Points, in no order, along strands that fork, close into loops and pass close to each other.
Points whose rows are less than 43.1 apart are linked; no others are. Some points are linked to none.
q_153: [ -7   4   2   0   9   3   6   5  24  12  11 -11   5  -5  -5  -5 -18 -12
 -13  -5 -14  -1 -12  12  -1   2   8  -3  18  -4   3  -7   0 -11  13   3
 -10   2  19  -3  16]
q_247: [ 13  -8   4  -3  18  -7 -11 -10 -16   2  14  -1  18 -11   9  13  -4   0
  12  28   5  -9   9  10 -19 -20  24   8  -8   1 -18   1  10   1  12  -6
  11   7 -11  23 -19]
q_874: [ -3  -6   9   0 -20 -13  -1   1 -14 -17 -20  10  -1   4   4  -1  28  14
   5  -7   8   3   6   5  10  12 -19   9 -16  13  -4  18  11 -15 -12 -10
  17  -2 -23  -9 -12]
q_748: [ -1  -4   3   9 -13   6   8  -5   4   4  -5   2  -5  12  -4  10   6  -4
  -3   8  13  -9  -1  -8  -6   5 -12  -2   5  -2  16  -1   5   8 -18   7
   4  -1  -9  -8  -3]
q_878: [ 10   7 -10   9   2   7 -11   3  22  12   2  -7  -2   2   5 -12 -21 -25
   5   7  -9 -15 -11   1   5   3   9  13   1 -14   9   2  -4   6   3   6
  -4  -8  11   0  -5]
q_851: [ 18  -1 -11   8   3  -3 -13   4  36   5   9   2   7   5  20 -25 -14 -23
  15   6 -13 -13  -7   0   8  -9  22  20  -1 -18  -2   8   1   4  14  -5
  -5   1  11  -4 -13]
q_253: [  0  15  -2  -2   1   6  -7   1  35   3 -16   2  -3   9   6 -19  -2 -16
  -2  -8  -7 -19 -14 -24  26   8   9  11   2  -9   9  -5  -6   3   8  -3
 -13   6  11  -9  -1]
q_19: [ 17 -16 -21  -3  14   1  11  12 -17  -7  23  -5   2  -3   7   0  -3   3
  13   1  13  18  11  15 -26 -10  16 -17   2  -6 -14  14  -2  10  16   7
 -10   0   8   4   5]
q_338: [  5  -6  -7  14 -14  11  10  -5 -12  -4  -7   5 -19  17   4  19  17  -2
   9  13  27  -5   5 -21 -19  -1 -11  -5  -4 -11  19   4   2  21 -21  15
   1  -4 -16  -3  -9]
q_571: [  6  -3  -3   7   1  17  16  -9  -5   5   5   2 -17  20  -2  16   2  -6
   0  12  22   0   3 -22 -20  -7  -3 -14  14 -13  28 -17  -6  26 -13  16
 -16   1  -4  -5   4]
q_759: [-27   8  21  -6  -2   1  10 -10   0   3 -12  -6   3  -1 -24  14   1   8
 -28  -6  -9  -1   1  -8   6   7 -22 -10  17   8  15 -28  -7 -12 -11   3
  -7   4   2  -8  23]
q_628: [ 12   5  -5  12   1   2 -14  -1  31  11  -3   3   1   6  11 -18 -17 -29
  10  11 -12 -25 -14  -5  13  -3  11  21   0 -16  10   3  -2   4   5  -1
   1  -3   4   0 -13]
q_744: [-18  -2  13  14 -16 -13   3  -7  21   8  -8  -6   6   1 -16   8   2 -11
 -17   4 -10 -16 -13  13   0  15 -20  13  15   6  15  -1  11 -15 -16   3
  13  -3  -5 -16   7]
q_520: [  8  17 -21  -2   9  19 -10  13 -19   2  -2 -12  -9   1   3  -6 -20 -15
  15  -1   9   1   2   1  -1  -1   6  -1 -13 -13  -2   4 -22  13  15   9
 -19 -20  13  15   3]
q_61: [ -8   7  -7  -4  15   7  10   6 -39 -14   8  -5 -12  -9 -13   9   3  14
  -2  -5   7  24  13  -1 -19  -9  -2 -31  -2   2  -9  -3  -6   5   7   8
 -13  -2   2   7  18]
q_648: [-11  -1   2  20 -19 -15  -4  -7   7   7  -7  -7   0  -5 -13   8   0 -14
  -9  10 -13 -17  -9  22  -3  17 -20  20   4  10  10   8  15 -11 -17   5
  22  -8  -6 -11   1]
q_430: [  7 -10  12   4   6  -4  -2  -5  32  16  17   5  13   4   9  -7 -10 -13
   0  15  -6 -17 -14   2   2 -11  17   9  14  -3   1  -5  12  -5  10 -11
   6   8   2   2 -12]
q_537: [  9  -2 -12  -1  -1   6   5   9   1  -3   2  -3  -4   4   7  -1   1   2
   6  -9   8   8   4  -7   0   2   4  -6  -6  -5  -1   3  -4  13  -3   6
 -10  -2   9  -4  -3]
q_361: [ -7  19 -11  -1   1   4 -12   6  16   2  -9  -9  -3  -7  -2 -13 -14 -11
  -3 -15 -20  -2  -6   4  16   7   0  11  -7  -8  -3   3 -10  -2  10   5
  -6  -7  16   2  10]
q_645: [  2 -14   1   2 -23 -24   8   4 -10 -14  -2   7   4   6  12  -4  35  11
   9  -6   3   7   0  27   0  16 -15  21 -10  17   0  24  16 -16  -9  -7
  26   0 -26 -22  -7]
q_664: [-17  11   6   3 -11  -6 -11  -3 -13  -5 -23  -5  -5 -11 -15   9   5   4
 -13  -7 -13  -6   4   3  11  13 -25   6 -11  11   1  -1   0 -12 -18   3
  11  -6  -7  -1   3]
q_475: [ -1   9   6  -7  15   3 -13   4  -8   3   7  -2   6 -18   0 -11 -16   6
  -3  -5 -15   8  -2  10   8  -8  16  -5  -2   1 -18  -3  -8 -10  16 -10
  -1   5  12  19   4]
q_948: [ -9  -5   2  -1  -4   3  17   0  -7  -7   2   0  -6   1  -9  11   9  12
  -9  -9   6  14   7  -6  -8   0 -11 -16   6   4   8  -8   0   8 -10   7
  -8   5  -1  -8  10]
q_612: [  6  -4  10   2  17   3  -9  -2  21  14  20   3  13  -7  10 -12 -20 -12
   2  13 -14 -10 -10   6   2 -17  26   5  14  -5  -5  -7   1  -8  20  -8
   0   8  11  12  -5]
q_377: [  7  -1   1 -10  -7  -5  -8   6   6  -8 -11  11   2   1  11 -17  11  14
   5 -14  -1   5   6 -12  22   3   8   7 -16   2 -18   8  -1   1   5 -13
   3   4   2   0 -11]
q_329: [-11 -15  17  -8   0 -20   7  -1 -12  -6  12   8  11  -9   5   3  17  23
  -5  -4   1   8   5  15  -3  -4  -2  -2  -1  26 -12   1  13 -20  -6 -24
  12  10 -17  -7  -5]
q_728: [ -6   5  -7  -1  11  13  18   2 -24  -8  11  -6 -13  -1 -16  11  -4   3
  -6  -6   9  23   7   0 -21  -8  -4 -30  11  -4   4  -8 -11   8   8  14
 -17  -3   8   5  24]
q_977: [-12  14  17   5   4  -2 -14 -10  -9  11  -9  -3   2 -12 -18  12 -13  -6
 -18  13 -14 -13 -10   2   6   2 -11   1   2   9   4 -13   1 -12 -11  -2
  11  -2  -6   9   2]
q_831: [-11  14  10   7   1   1 -12  -7   8  15 -17  -4  -3  -5 -18   6 -16 -18
 -17   5 -17 -19 -16   1  12  10 -15   7   6  -1  15 -12  -5  -8 -10   6
   5  -6   0   3   9]
q_600: [ -4  -7  20  -2  -9   9  14 -11  19   6  -2  14   3  27  -1   9   8   1
  -4   9  26 -10  -8 -23   2   0  -8 -12  19  -2  20 -11   6   7  -7  -7
  -2   5 -12 -10  -4]
q_975: [ 15 -12   5  -1  -2 -17 -19  -7   4  -1   5  20  12  -5  17 -18   9   6
  18   6 -11  -1   3   7   9 -11  16  24 -17  -2 -22  14   9  -7  10 -19
  23  10 -14  11 -19]
q_373: [ 14  10  -8   0  13   7 -22   3  -2   6   1   0   2  -9  10 -17 -22 -15
  15   7 -13  -7  -1   3  10 -12  19  11  -9 -14  -7   0 -12   3  16  -2
  -2  -4   8  19 -11]
q_397: [-15  -1   7  17  -9 -16  -4  -7 -15   5   0  -7   1 -15 -18  14  -1  -5
 -13  14 -15  -9  -4  28 -12  12 -19  11   2  17   3   2  16 -16 -16   4
  19  -7 -11  -5   4]
q_109: [  0  17   2  -3  17  15  -3   3  15  20  -1  -8   1  -1  -5  -9 -29 -22
  -6   3  -8 -12 -15   0   8   2   9  -3  16 -12  16 -17 -13  -5  14   5
 -18  -5  17   6  12]
q_272: [ 17 -17   1  -2  14  -7  -8  -2  10   6  24   4  18  -5  20  -9  -9   0
  10  11  -6  -2   1  14  -6 -16  28  10   3  -3 -17   5   7  -1  19 -10
   6   9   3  13 -13]
q_55: [ -5   5 -23  -7  -9  -7   0  13  -3 -13  -8 -13  -7  -8   2  -8   8  10
   4 -30 -11  19   9  12   4  13  -9   8 -18   0 -13  17  -9  -1   3  10
  -3  -9  15  -6  14]
q_154: [  3  16  -8   7   3  11 -16   0   8  14  -8  -8  -7   1  -3  -2 -24 -27
   0  10  -9 -18 -13  -2  10   5   0  11  -2 -12  14  -5 -10   7  -3   9
  -2 -11   6   7  -3]
q_444: [ -8   6  -8  -7 -11   9   6   3   3 -10 -16  -3  -9   7  -3   0  12   9
  -3 -22   3   4   6 -19  14  11 -11  -3  -5  -1   7  -4  -7  10  -7   6
 -12   1  10 -10   8]
q_318: [-15 -10  19   5  -2  -3  16  -9   7  12  11   1   5   9 -15  15   1   2
 -19   8   6   0  -3  -2 -11  -2 -13 -11  26   9  15 -19   6  -6 -12   0
   0   4  -7 -11   9]
q_543: [  3 -24 -11  -8  -3 -16  23   9  -5 -16  19   3   3  -2   5   3  18  18
   0 -22   1  24   6  10 -14  -2  -1 -13   6  11  -2   8   6   3  -1  -1
  -5   8  -1 -22  10]
q_415: [ -2 -20   9  -1 -19  -5  23  -8 -11 -16   1  18  -8  20   5  13  31  15
   9   0  27   7   5 -11 -12  -5 -15 -12   5   6  12   6  12   6 -11  -7
   4   7 -30 -14  -9]
q_806: [-10   9  13  -7  23  14  11  -7 -13  11  14  -6   0  -4 -20  10 -13   2
 -17   8   3  12  -1   4 -13  -9   2 -30  22   6   6 -23 -10  -9   7   4
 -15   1  11  11  24]
q_685: [ -6  -4   7  10 -14 -11   4  -2  28   6   1  -1   5   2  -3  -4   3  -7
  -9   1  -7 -12 -12   8   3   7  -7  12   9   4   6   4  14 -10  -5  -3
  11   2  -2 -16   0]
q_128: [  1  22   6  -6  17  15  -8  -3   6  23 -14  -2  -3  -1  -9  -4 -25 -23
  -6   7  -8 -18 -17 -10  18   5   4   0  10  -6  23 -24 -17   1   5   6
 -14  -5  12   9   7]
q_579: [-12  12 -11 -12  -6 -10  -7   8  -4 -16 -15 -11  -1 -16  -4 -10   6  13
  -5 -32 -21  15   9   9  17  12 -11   8 -16   3 -16   5 -10 -10   6   2
  -1  -4  13   1  14]
q_776: [  8  -1  -3  11  -7  18   9  -9  -7   4  -5   2 -15  21   0  17   4  -9
   6  18  27 -11   3 -28 -16  -3  -8  -6   3 -15  27  -8  -4  29 -18  16
  -7  -2  -9  -2  -4]
q_141: [  4   2  -4   3   0   5   0   2  20   9   3  -5   0   6   1  -3 -10 -12
  -3   3   0  -7  -9  -3   2   4   4   4   7  -7   8  -2   1   6  -2   4
  -4  -3   8  -4  -1]
q_182: [-12  12  -1   5 -16  -7  -6  -3  33  -4 -25  -5  -4   5  -5  -8   4 -12
 -11 -10 -13 -19 -13  -7  19  16 -13  18   1  -3  11   3   0  -8  -7   2
   4  -1   3 -14   6]
q_402: [ -1  -2 -20  -3  -6  -2   8  13  -9 -12   1  -9  -8  -6   1  -1   5   8
   2 -21  -1  20   7   9  -8   7  -6  -6  -8   0  -7  12  -5   5  -2  11
  -5  -5  10  -7  13]
q_56: [  8   1 -17  -2  13  21  16   6 -17  -5  13  -6 -13  10   2   7  -8  -5
   9   2  19  13  10 -10 -21 -10   7 -24   8 -15  10  -5 -14  23   8  15
 -25  -5  11   4   9]
q_925: [ 16  11 -20  -2   8  11 -18   9 -10   3  -1  -8  -6  -2  11 -12 -17 -14
  20   2  -2  -1   4  -1   6  -5  12  10 -15 -18  -8   8 -17  13  12   4
  -7 -15  10  15 -10]
q_312: [ 20  -8  -1  -3 -12   5  -5  -1   7  -7 -11  12   1  18  16  -2  12  -2
  22   8  23 -10   3 -20   6   0   6  10 -13 -11   0  15   2  15  -2  -5
   6   0 -10   5 -27]
q_302: [-11  11  14  -7  15  14   9  -8  -8  14   1  -3  -1   2 -21  12  -9   2
 -19   6   3   7   0  -7  -4  -2  -4 -22  21   5  13 -30 -11  -1  -2   7
 -15   1   7   2  20]
q_197: [ -6  14  -7  -8   0  11   0   5 -10  -6 -12  -5  -7  -2  -8   1   0   8
  -2 -18   0   7   5 -11  12   7  -5  -8  -8  -2  -1  -6 -13   8   1   8
 -13  -4  12   3   9]
q_286: [ 14  -5  -1   4  -3  -5  -5  -5 -16  -2  -5   3   2   2   4  11   9   1
  15  21  14  -8   6  -1 -11  -5   0   8 -13   0  -8  10  11   6  -7   0
  15  -2 -20   9 -22]
q_626: [ 14 -25  -3  -8  -3  -4  21   0   8  -6  18  12   6  15  14   5  15  12
   9  -2  22   6   5 -10 -11  -7   6 -10   5   4   0   3   9  14  -2  -7
  -3   8  -9 -10  -9]
q_669: [ -7  -2  12  -3  19   4   6  -5 -10  10  20  -6   7  -7 -11  12 -12   6
 -13  13   0   9   0  11 -17  -9   6 -20  19  11  -4 -15   2 -12   4  -1
  -4   2   5  10  12]
q_591: [ -1 -11 -14  -9  -7 -10  16  10  -7 -18   4  -2  -1  -4   3  -1  15  18
   0 -25  -1  22   9   4  -4   4  -4  -9  -4   7  -6   8  -2   3  -2   4
  -4   3   7 -15   9]
q_926: [  6  -8 -11  12  -5  -6   8   2 -12   2   9  -5  -3  -2  -1  12   7   0
   4  14   8   1   3  11 -23   2  -4   2  -3   3   1   7  12   8 -13  11
   8  -4  -8  -4  -4]
q_682: [ 21 -12  -1  -1 -13  -6  -6  -1  14  -5  -5  13   7  14  20 -11  13   0
  21   6  11  -7   0  -4   6  -1  11  17 -12  -8  -7  19   9   5   1 -12
  14   2 -12   1 -26]
q_529: [ 12  -9 -19   3  11   9  12  12  -2  -2  27 -10   2   3   6  -4 -15  -8
   8  -4   9  13   4  21 -20  -5  12 -14  10  -8  -9  13  -4   4  20   8
 -15  -5  20   1  13]
q_362: [ -2   5   2   3   0   7   3  -1   5  10  -3  -5  -2   3  -9   7  -8  -5
  -8   6   2  -5  -4  -5  -2   5  -6  -4   6  -1   9 -10  -1   5 -10   9
  -3  -3   1  -2   3]
q_105: [-16  18   4  -6  -4  -3 -20  -2 -15  -8 -24  -3  -3 -18 -13   0   0   8
 -11 -14 -20   0   4  -1  23  10 -18   7 -17   9 -10  -3  -7 -13  -6  -2
   7  -4   0   7   4]
q_605: [ -4 -14  14   4 -14   1  16 -11   7   1   1  12   0  22  -1  13  12   3
  -1  12  24  -5  -3 -10 -10  -1 -14  -8  14   1  16  -4  12   6 -14  -3
   3   2 -22  -9  -7]
q_348: [ 20 -10   4   1  -7 -11 -18  -9  11  -1  -2  20  11   4  17 -15   6  -4
  22  14  -1 -10   1   0   8 -11  15  25 -15 -10 -12  18  10   0   9 -16
  22   5 -15  11 -28]
q_359: [ -7  -4  18 -10   0 -12  -7  -4   0  -3   1  13  10 -11   6 -10   6  20
  -4  -7  -7   3   2   0  14  -5   7   3  -7  16 -18   1   5 -18   2 -25
  12  11  -7   4  -9]
q_564: [  3 -31  -3  -7   1 -17  24   3  -6 -10  27   7   6   2   7   8  19  20
   1  -9   8  20   5   9 -18  -8   2 -15  11  19  -1   3  11   2   1  -8
   0  11 -11 -19   3]
q_703: [-17   5  -1  11 -25 -10  -2  -4  23  -7 -29 -10  -6   7  -7   1  11 -10
 -11 -10  -8 -19  -7   4  11  23 -29  20  -2  -1  19  11   3 -12 -19   9
  13  -8  -3 -15   7]
q_205: [ 10 -20  -1  -4 -15  -4  18   0   0 -13   2  15  -1  19  13   4  25  12
  15  -2  26   6   5 -12  -7  -1  -2  -5  -2   3   3  12  10  11  -8  -5
   5   5 -19 -11 -14]
q_132: [  1   3  -1  -2  -8 -10 -12   3  11  -5 -12   4   1  -7   4 -17   6   5
   1 -14 -14   3   0   2  19   7   0  15 -16   1 -12  10   1  -7   2  -6
   9   0   3  -5  -4]
q_285: [ 13  11 -21   0  -6  -5 -26   9   3  -5 -16  -2 -12  -1  13 -22   3  -5
  19 -14 -14   9   8  -4  22   7   3  25 -28 -10 -15  18 -12   6   7  -1
   2 -12   9   2  -6]
q_601: [ 13   8  -9  -1  -2  -6 -29   5 -12  -5 -17   6  -6  -9   8 -18   7   5
  16  -7 -12   7  10  -6  23   1   4  19 -31  -4 -23  13  -8   2   6  -6
   9  -7  -1  11 -14]
q_799: [ -9 -10  -8  14 -11 -16  15   3 -13  -3  11 -11  -2  -9  -8  14   8   4
  -6  -1  -7   6   2  30 -24  10 -15   4   4  14   3   6  15  -3 -12  12
   9  -3  -5 -16  12]
q_702: [ -9  12  -4  -9   8   8   1   7 -27  -9  -3  -8  -5 -12 -11   5  -3  14
  -4 -12   0  17  10   0  -1  -1  -4 -17  -8   4 -13  -3 -10   1   5   5
 -10   0   8   9  12]
q_931: [ -1  16 -14  -2   4  15  -5   8 -18   1  -7 -10 -11  -2  -5   3 -10  -4
   3  -3   4   3   3  -6   1   2  -4  -3 -11  -6   1   0 -14  13   0  12
 -12 -10   8  10   3]
q_486: [  5 -11  -1  -2  15   8  17  -1  -9   1  21  -4   1   3  -3  11  -4   5
  -3   8  11  14   6   0 -22 -12   7 -26  17   0   2 -10   0   9   4   7
 -13   2   6   2   8]
q_577: [ -6 -11  11  -1 -12 -17   4  -1  -8  -8  -2   7   8  -3   3   1  18  13
  -1  -3   1   3   3  14   1   5 -10   7  -6  17  -6  10  14 -15  -9 -16
  17   4 -19 -10  -9]
q_403: [ -9  15   1   3  10   6  -1   3  29  17   1 -13   3  -3  -8  -8 -23 -24
 -13  -1 -20 -10 -18   7   4   5   5   3  18  -9  10 -11  -6 -11  13   8
 -14  -3  21  -3  16]
q_378: [  5  13   4  -7  17  10 -18   2  -6   6   1   1   3 -13   2 -10 -20  -2
   3   5 -10  -2  -2  -1  12 -11  16   1  -6  -5 -10  -7 -11  -1  16  -5
  -4   2   8  22  -5]
q_536: [-18   6   3   6 -22  -2  -1  -5   3  -8 -29  -5  -6   3 -12   8  12  -2
 -12 -11  -5 -12   1  -2  12  20 -31  10  -5   4  14   3   0  -8 -21   8
   9  -7  -7  -9   7]
q_275: [  7  -8  14   3   2  -3  -6 -10  17  12  10   8  14   2   6   1  -8  -8
   4  21   0 -17  -8   3   0 -12  12   9   6  -1  -2  -3  12  -4   5 -13
  14   5  -9  11 -17]
q_251: [-12 -13  15  -3 -19  -1  18  -7  -6 -16  -9  18  -5  19   2   6  29  16
   1  -8  23   6   7 -14   4   3 -20 -12   4   9  11   4   9   1 -11 -10
   1   5 -22 -14  -6]
q_292: [-16   1  18  -3  10  -1   5  -6  -5   9  10  -4   8  -8 -13  12  -6   9
 -19   6  -5   6  -1   5  -6  -4  -1 -13  14  14   0 -17   3 -13  -5  -4
   0   4   1   3  10]
q_999: [ -8   0  25  -5  -2 -11 -20 -10   3  -4  -7  22  11  -9   7 -14   6  12
   1  -2 -12  -5  -3  -2  21  -9   5  12 -11  11 -17   3   5 -21   4 -29
  20  12 -14  14 -13]
q_533: [  7  -4  -3   6   4  -1   0  -2 -22  -1   3  -3  -1  -2  -2  15   5   4
   8  22  13  -2   8   0 -20  -6  -1  -3  -7   2  -5   2  10  10  -9   7
   7  -2 -13   7 -12]
q_942: [  8  11  -2  -7  25  10 -10   3 -30   0   4  -7   4 -13   0   5 -15   2
   6  19   5   2   8   1  -9 -16  15 -11  -9  -4 -16  -4  -7   3  14   2
  -4  -3   1  26  -5]
q_566: [  9 -24  -3  -5   5  -9  17   2  -7  -5  24   5   6   3   8   9  11  16
   4   2  12  13   7   5 -20 -10   8 -13   7  10  -5   0  10   8   1  -4
   1   7  -9  -6  -4]
q_943: [  6  10 -15  -3  19  22   5   9 -30  -6   6 -11 -10   2  -3   6 -10  -2
  10   8  17   9  11  -6 -16 -12   6 -20  -3 -12  -2  -3 -15  17  13  12
 -19  -9   6  16   6]
q_998: [  6   8   6  -3  -1  -4 -26  -2 -12  -4 -16  14   0 -11   3 -13   5   6
   7  -1 -13  -1   5  -8  23  -1   2  13 -23   2 -20   7  -1  -6   1 -13
  13   2  -6  14 -15]
q_721: [  4  13  -4  -9  27  16   1   3 -34  -3   7  -9  -2  -7  -8   8 -11   5
   2  14  13  10  10  -3 -13 -15  12 -24  -1  -4  -9 -10  -9   4  14   6
 -13  -4   4  21   5]
q_407: [-22   6  19  11  -4 -13  -8 -10  -7   7  -5  -4   6 -15 -21  13  -6  -3
 -22  10 -18 -11  -6  18   0   8 -17   7   6  16   2  -7   9 -24 -16  -5
  16  -3  -7   0   6]
q_181: [ -8 -18   9  -8  11 -19   8   1 -13  -4  24   3  13 -14   4   5   7  24
  -9  -7  -4  17   5  20 -12  -8   6 -11   6  26 -17   0   7 -17   2 -17
   5  11  -3  -3   5]
q_563: [-14   4  18  -4  -1   2   9  -6  29  14  -5  -1   6   9  -9   2  -2  -4
 -21   0  -2 -10 -13 -13   8   6  -7  -4  24   2  16 -20   1  -9  -1  -2
  -6   5   5 -14  11]
q_360: [  9 -13  -1  -4  15  -6   1   0 -17   0  19  -1  12 -10   7  10   0   9
   6  18   7   4   8  16 -21 -13  17  -4   0   6 -18   3  10   1   6  -2
   5   5  -5  12  -9]
q_118: [-10  -4   1  -5 -14   0  14   1  -5 -16  -9   3  -6   5  -4   7  20  17
  -6 -21   6  11  10 -14   6   6 -16 -10  -2   7   6  -3  -1   6 -12   3
  -6   4  -2 -11   6]
q_334: [  7  20 -13   0   3  10 -14   6  24   4 -16  -2  -8   9  13 -24 -13 -22
  10  -8  -8 -16  -9 -23  30   6  12  17  -8 -14  11  -3 -15  10   9  -1
 -17  -3  16  -3  -5]
q_958: [  8   2 -18   2  -1  -5  -6   9   8  -1   6  -9  -1  -8   7 -16  -8  -4
   7 -13 -12  11   2  19   2   5   9  11  -8  -6 -14  16  -2  -1  12   4
   0  -6  15  -2   6]
q_865: [ -8  -9  14  -3 -22  -4   9  -4 -13 -20 -20  18  -5  16   7   4  34  16
   9  -6  22   4   6  -7   9   9 -19  -4  -7  10   5  16  11  -6 -12 -10
   9   1 -27  -8 -15]
q_837: [-11 -12   1   5   2  -7  20  -1 -10  -1  20  -9  -1  -7 -13  14   3   6
 -12  -4  -4  17   4  20 -25  -2  -6 -17  18  10   3  -6   6  -4  -4   8
  -5   2   2  -8  21]
q_435: [ 15 -17 -13  -4  16 -10   6   7 -23  -6  24  -5   8  -8  11   4   2  12
  11   8   9  16   9  22 -26 -11  17 -10  -1   3 -23  12   6   4  14   2
   0   4   2   8  -2]
q_90: [ -9 -13 -10  11  -6  -5  24   1  -4  -2  19  -9  -9   0 -10  13   4  -1
  -8  -7   0  15   2  18 -31   2 -12 -11  19   3  13  -2   6   5  -7  17
  -5   0   4 -17  21]
q_125: [  4  -2   6  -2 -14   1  -4   1   8  -6 -15  10  -2   7   6  -6  12   5
   4  -5   8  -5   0 -13  16   6  -4   5  -9   0  -2   7   4   2  -5  -7
   6   2  -6  -5 -13]
q_499: [ -2  -8 -15  19  -3  -1  13   2 -10   4  17 -12  -8  -1  -8  14  -3  -8
   0   9   4   5   0  20 -30   3  -6  -4  11  -1   8   5   8  10  -8  20
  -1  -6   2  -7  12]
q_549: [  2 -11   8 -12   7 -12  -6   3   3  -2  11   9  14 -11  14 -17   4  21
  -2 -15 -10  13   3   4  10  -7  19   0  -5   9 -25   5   1 -12  14 -22
   5  14   6   3  -3]
q_973: [-10  16  -2   1  -6  -1  -3   1  41  -2 -19  -3  -3   5   0 -13   0 -13
 -11 -12 -12 -19 -16 -17  23  12  -3  13   3  -8  10  -2  -3  -6   1   1
  -9   5  11 -15   6]
q_201: [ -2   7  17  -1   0  -9 -28 -10 -13  -5 -13  18   5 -16   1  -7   3   9
   1   4 -16  -7   2  -3  21  -6   1  11 -19   9 -17   3   3 -18  -1 -22
  20   7 -14  19 -14]
q_70: [  4 -10  13  -2   3  -7  -3  -8   0   6  13   6  14  -2   3   7  -1   7
   3  17   3  -8  -1   5  -7  -9   9   4   1   9  -9  -1  13  -5   0 -12
  13   7 -13   7 -15]
q_629: [  6  -3 -10   4   5  16  18  -1  -3   1  14  -4 -15  15   0  12  -4  -8
   2   3  15   9   4 -14 -21  -5   3 -18  13 -14  19 -10  -8  24  -5  17
 -19  -2   7  -5   9]
q_462: [  9  -5 -13  -2  13  10   9  13  13   2  22  -9   6   2   9 -13 -20 -13
   2  -8   2   9  -2  18  -9  -4  18 -11  14 -12  -6   9  -6  -5  27   3
 -18  -2  25   0  14]
q_129: [ -7  12  -8   1  -9  -9 -11   5  23  -7 -17  -5  -2  -5   2 -18   3  -3
  -3 -19 -22  -1  -3  -1  20  11  -5  19 -13  -3  -7   7  -3  -8   3   0
   4  -1   9  -7   6]
q_710: [ -7   1  22  -2  -1   7  12 -12  31  19  -5   9   6  23  -6   4   0  -6
 -14   9  15 -15 -13 -23   8   2  -4  -8  27  -1  24 -23   1   0  -2  -6
  -9   8  -3 -13   4]
q_299: [ 16  -3 -20   9  -9   7  -5   8 -11  -4  -8  -5 -14   9  11   5  11  -4
  20   4  18  -1   8 -14  -7   5  -2   9 -20  -9   3  15  -4  20 -15  12
   0 -10  -2   1 -13]
q_959: [  1  -5   4 -12  16  -4  -4   7 -12  -2  15   1  10 -18   6  -9  -7  17
  -3 -10  -8  18   6  13  -1  -8  18 -11  -3   6 -26   4  -4 -12  15 -11
   1   7  12  12   5]
q_178: [-12  16  14   2  11   1 -15  -6  -5  11  -2  -4   2 -19 -16   4 -19  -5
 -15   5 -22  -5 -11   7   9   0  -2   0   4   7  -2 -13  -4 -17   0  -1
   5  -1   4  13   8]
q_381: [ 22 -18 -16   8 -22  -6  12   6  -8 -13   0   9 -10  18  20   4  34   4
  27   1  24   6   6  -2 -15   7  -4  12 -15  -1   6  27   8  10 -15   7
  14  -1 -16 -14 -15]
q_646: [ 11   8   0  -5   5   6 -14   3  19   3  -6   9   3   1  13 -22  -7  -6
   8  -3  -8  -8  -5 -16  25  -5  18  11  -8 -11  -5  -2  -6   4  13 -10
  -3   5   8   5 -14]
q_186: [-11   5  -3  -4   3   9  13   2  -8  -2   5  -8  -6  -2 -14  10  -6   1
 -11  -8   2  14   3   2 -10   1  -8 -18  11  -2   6 -11  -8   4  -2  11
 -13  -2  10  -3  21]
q_414: [ 10 -11   8  -2  -3  -9  -4  -8  -4  -1   2  11  10   2   8   5   8   5
  12  18  11 -10   3   2  -5  -6   5   9  -9   4 -11   8  14  -2  -1 -13
  18   3 -20   9 -22]
q_237: [-19  10  16  -5   5   6   8 -10 -13   3  -7  -2  -4   0 -22  16   0  10
 -22   0   0   6   5 -12   0   0 -13 -18  14   9  12 -27  -6  -3  -9   4
  -9   5   0  -2  18]
q_439: [ -4  13  -1   3   1   1 -13   1   3   5  -6  -6  -1 -12  -8  -4 -12  -5
  -6  -1 -17  -4  -5   7   9   3  -2   4  -6   0  -5   0  -3  -6   1   2
   5  -5   7   6   4]
q_513: [  3  20   0   2   7  15 -14  -2   2  17 -20  -2  -8   2  -6   1 -21 -23
  -2   7  -5 -23 -15 -15  18   7  -3   5  -1  -8  22 -14 -15   8  -4   7
  -6  -9   4   8   1]
q_741: [  1 -12   2  10 -17   4  16  -7 -15 -13  -6  13 -18  18   2  17  28   7
   9   6  28   2   8 -21 -18  -2 -15  -9  -1  -3  17   5   8  16 -16   7
   2   2 -25  -8  -9]
q_619: [-12  18  -9 -10  -6   0 -17   5 -12 -10 -23  -8  -6 -13  -7  -5   3  11
  -4 -24 -18   6   7  -2  23  12 -12  10 -22   4 -13   2 -10  -6   1   2
   2  -7  11   7   7]
q_102: [  9  17  -1  -8  10  16 -13   3   8   7 -11   5  -1   2   7 -16 -14 -11
   7  -3  -7 -13  -6 -18  27  -3  16   7  -5 -11   5 -10 -14   7  13  -3
 -12   0  12  10  -9]
q_295: [  4  -6  -8   3   7   6  11   7  18   9  19 -10   4   3   2  -1 -15 -13
  -5  -1  -3   2  -7  13 -14   1   9  -7  17  -6   2   1   1   0  10   8
 -13  -3  19  -7  11]
q_934: [ 16  -3  -9  -2   4   1  -5   7  31   2   3   4   5   9  22 -26  -5  -7
  12  -7  -5  -5  -3 -11  14  -3  23  10  -4 -14  -6   7  -2   7  14  -9
 -11   6  13  -7 -11]
q_873: [ 11   2   1  -2  18  -1 -17  -5 -19   2   7  -2  10 -16   4   4 -12   0
  10  22  -4  -6   8   7  -9 -17  19   6 -11  -4 -18   0   0  -1  10  -3
   9   2  -5  26 -17]
q_812: [-12   8   7  -1   0   6   6  -3  15  11  -5  -6   0   3 -13   5  -7  -3
 -17  -4  -3  -6  -6  -5   3   9  -9  -6  16  -1  14 -18  -5  -1  -7   8
  -8   0   9  -8  14]
q_849: [  2  -4   3   5 -13  -5  -2  -1  16   1  -7   4   3   5   3  -5   5  -4
   0   0   1  -9  -6   0   7   7  -3  10  -3   1   3   9  10  -2  -7  -4
  11  -1  -5  -8  -8]

A piece is all that can be reached along the links. How many separate loops has the piece of each point below (a circle has one, a figure eight two, a Y none), and how many tips (points with one link)?
q_942: loops 2, tips 1
q_959: loops 1, tips 1
q_129: loops 1, tips 1
q_348: loops 0, tips 2
q_837: loops 0, tips 2
q_669: loops 0, tips 2

How many points has the smallest loop of links through each point below? Write - if it is on no loop.
q_362: 7
q_744: 14
q_728: 8
q_302: -
